Each row is a point on a landscape with many valleys, with its height.
A ball rolls from a point to the lowest of its 5 nearest points, and stops where none of them is lower. Distance is the straight distance between rows; heights are no part of it.
K700: [133 144 149 129 132  89  90  93 132 107 122  99 150]  h=26.3
K190: [121 175 124 133 145  62 103 115 126  85 153 100 145]  h=14.8
K768: [125 121 111 121 160  95  83 104 112 114 186 133 138]  h=12.5
K105: [ 95 148 145 142  90 149 167 136 131 184  93 124 113]  h=23.0
K892: [107  99 101 139 162 121 170 119 172 136 104 197 144]  h=23.5
K615: [157 147 157  91  80 131 101 145  97  71 125  68 127]  h=13.3
K120: [130 106 115 147 205 120 138 105 150 140 111 175 170]  h=9.1
K264: [115 125  98 142 100 144 167 125  96 179 125 168 114]  h=30.8
K999: [107 108 117 144 114 177 132 101 123 206 119 201 102]  h=2.1
K569: [128 112  87 161 130 139 131 111 139 201  97 226  94]  h=9.5
K117: [161 150 146 133 106 178 135 153  97  99 145  74 115]  h=18.8
K212: [114 130 116 151  81 146 158 115 102 189  92 158 128]  h=25.4
K731: [113 100 117 136  84 174 144 102 102 197 112 184 124]  h=18.6
K433: [151 134 154 116 130 154 114 146 153  96 114  99 111]  h=34.1
K379: [125 108  72 147 127 116 147 115 154 172 105 225 101]  h=20.1
K108: [119 116 104 123 182  78  77 115 146 107 177 153 121]  h=11.0
K630: [156 144 154 105 104 165 112 153 107  87 139  80 111]  h=8.3
K770: [130 156 167  85  77  91 111 133 103  71 122  47 144]  h=13.6
K153: [105 122  97 133 112 151 156 121 103 183 138 188 102]  h=40.0
K183: [105 120  91 133 132 137 161 130 142 167 130 201  89]  h=10.0
K257: [149 124 157 122 131 120 101 109 153 105 108 100 140]  h=4.4
K301: [120 160 131 155 123 147 172 153 132 156 117 111 107]  h=22.8
K890: [147 105 101 147 219  92 102 113 134 142 129 173 155]  h=13.5
K97: [107 120  98 143 126 147 140 114 136 194 120 213  87]  h=24.6
K907: [136 129  91 142 121 136 181 146 108 145 121 145 118]  h=24.7
K662: [104 111  93 122 137 137 164 142 147 150 134 193 101]  h=47.3
K993: [125 160 144 134 132  79  93  99 132 108 137  96 147]  h=15.4
K921: [ 94 148 151 142 100 162 174 148 127 168 123  99 111]  h=22.6
K383: [118 102 134 131 201 138 134 105 157 136 131 159 156]  h=8.6
K74: [127 142 166  80  84 111 102 131 105  77 135  63 137]  h=13.8
K512: [128 112 129 126 181 122  88  95 126 133 168 142 143]  h=9.9
K182: [134 131 167 104 124 127  98 119 156  96 115  97 127]  h=36.6
K331: [121 120 154 111  39 163 171 178 100 169  91  83 117]  h=34.2
K920: [ 94 167 160 110 128  90 105 106 128  92 161  79 136]  h=13.2
K690: [105 151 163  87 101  94 113 113 108  85 160  54 147]  h=17.8
K241: [124 155 116 160 111 135 175 141 116 166 105 133 118]  h=22.9
K343: [106 163 164 114 129  94  96 104 140 102 143  89 140]  h=2.2
K548: [124  90 136 117 178 147 129 106 141 125 143 143 158]  h=8.9
K345: [128 116 121 125 193 106  84 103 136 133 166 148 131]  h=9.7
K763: [104 125 161 103  48 190 151 172 113 172  88 136  98]  h=53.0
K268: [156  87 119 117 142 143 154 133 131 111 121 128 154]  h=19.1
K802: [113  93  81 147 149 113 169 111 165 141 102 210 150]  h=40.9
K65: [150 142 111 150 135 138 167 155 132 126 108 125 116]  h=23.1
K195: [156 114 103 135 134 139 169 152 126 117 112 132 130]  h=23.4
K275: [154 144 130 144 138 153 153 161 145 114 115 113 105]  h=22.7
K826: [162 126 138 131 137 140 133 144 152 100 104 107 122]  h=32.4
K641: [128 113 129 133 207 112  92 103 140 141 153 155 143]  h=9.2
K596: [157 177 164 102  77 118  98 157  98  76 106  55 125]  h=13.4
K365: [120  94  85 140 183  45  80 109 170  86 149 163 145]  h=16.0
K101: [112 118 100 114 167  73  86 121 134  90 189 144 128]  h=11.9
K803: [116 125 152 102  38 182 152 183  97 169  91 120 105]  h=52.2
K375: [136 113 108 138 203  89  81 113 148 137 147 162 131]  h=10.8
K629: [141 152 153 120  28 182 150 203  84 168  71 110 113]  h=64.2
K944: [132 137 149 151  66 167 175 151 107 145 127  48 130]  h=21.8
K925: [167 175 153 156  82 170 131 149  97  98 125  54 124]  h=16.6
K847: [139 107 130 123 157 119  94  92 112 124 157 124 157]  h=17.0
K651: [132 153 102 127 143  62  95 113 108  87 163 112 148]  h=16.9
K36: [125 138  96 152 107 136 175 139 101 166 116 148 120]  h=24.2
K494: [154 156 148 160  83 171 157 148 103 116 127  48 130]  h=20.4
K451: [107 137 147 139  87 171 178 149 113 162 140  74 121]  h=22.5
K9: [135 140 115 130 139  81  88  96 107 108 159 115 150]  h=20.6
K470: [140 134 158  87  96 142 100 140 115  79 134  81 119]  h=17.1
K425: [144 147 145 127 129 178 139 160 128 108 141  93  99]  h=20.7
K33: [105 125 158 118  58 177 145 154 135 180  71 148 100]  h=40.7
K945: [142  92 130 117 159 134 117 100 127 120 140 128 162]  h=11.7
K915: [141  98  87 142 194  58  79 113 156 116 139 166 135]  h=20.5
K758: [111  89 116 121 167 143 166 129 160 129 126 171 142]  h=9.0
K902: [170 159 153 120  86 154 108 155  95  77 124  69 120]  h=11.1
K874: [121 110  96 130 190  59  78 116 162 104 161 158 122]  h=12.7
K525: [101 109 102 122 177  60  88 120 167  74 172 150 133]  h=12.1
K485: [111 137 174  91 111 119  95 114 137  96 140  83 130]  h=19.3
K271: [113  97 118 139 183 130 157 112 167 133 110 182 160]  h=6.5
K469: [162 106 138 129 136 132 123 117 143 104 104 113 153]  h=45.1

Where does a ball stop that starts at each point below?
K847 -> K271
K770 -> K630
K890 -> K271
K105 -> K630
K945 -> K271
K379 -> K999
K512 -> K271
K212 -> K999

Two balls start at each pair of points below. Name the first point that both come to, or write never.
K803 and K195 -> never
K108 and K915 -> K641
K65 and K494 -> K630
K662 and K907 -> never
K268 and K301 -> never
K375 and K365 -> K641
K629 and K596 -> K630

For each start below, name every point that the ball comes to, in order.
K763 -> K105 > K921 > K944 > K925 > K630
K451 -> K494 > K902 > K630
K33 -> K105 > K921 > K944 > K925 > K630
K525 -> K108 > K345 > K641 > K383 > K271
K74 -> K615 > K630
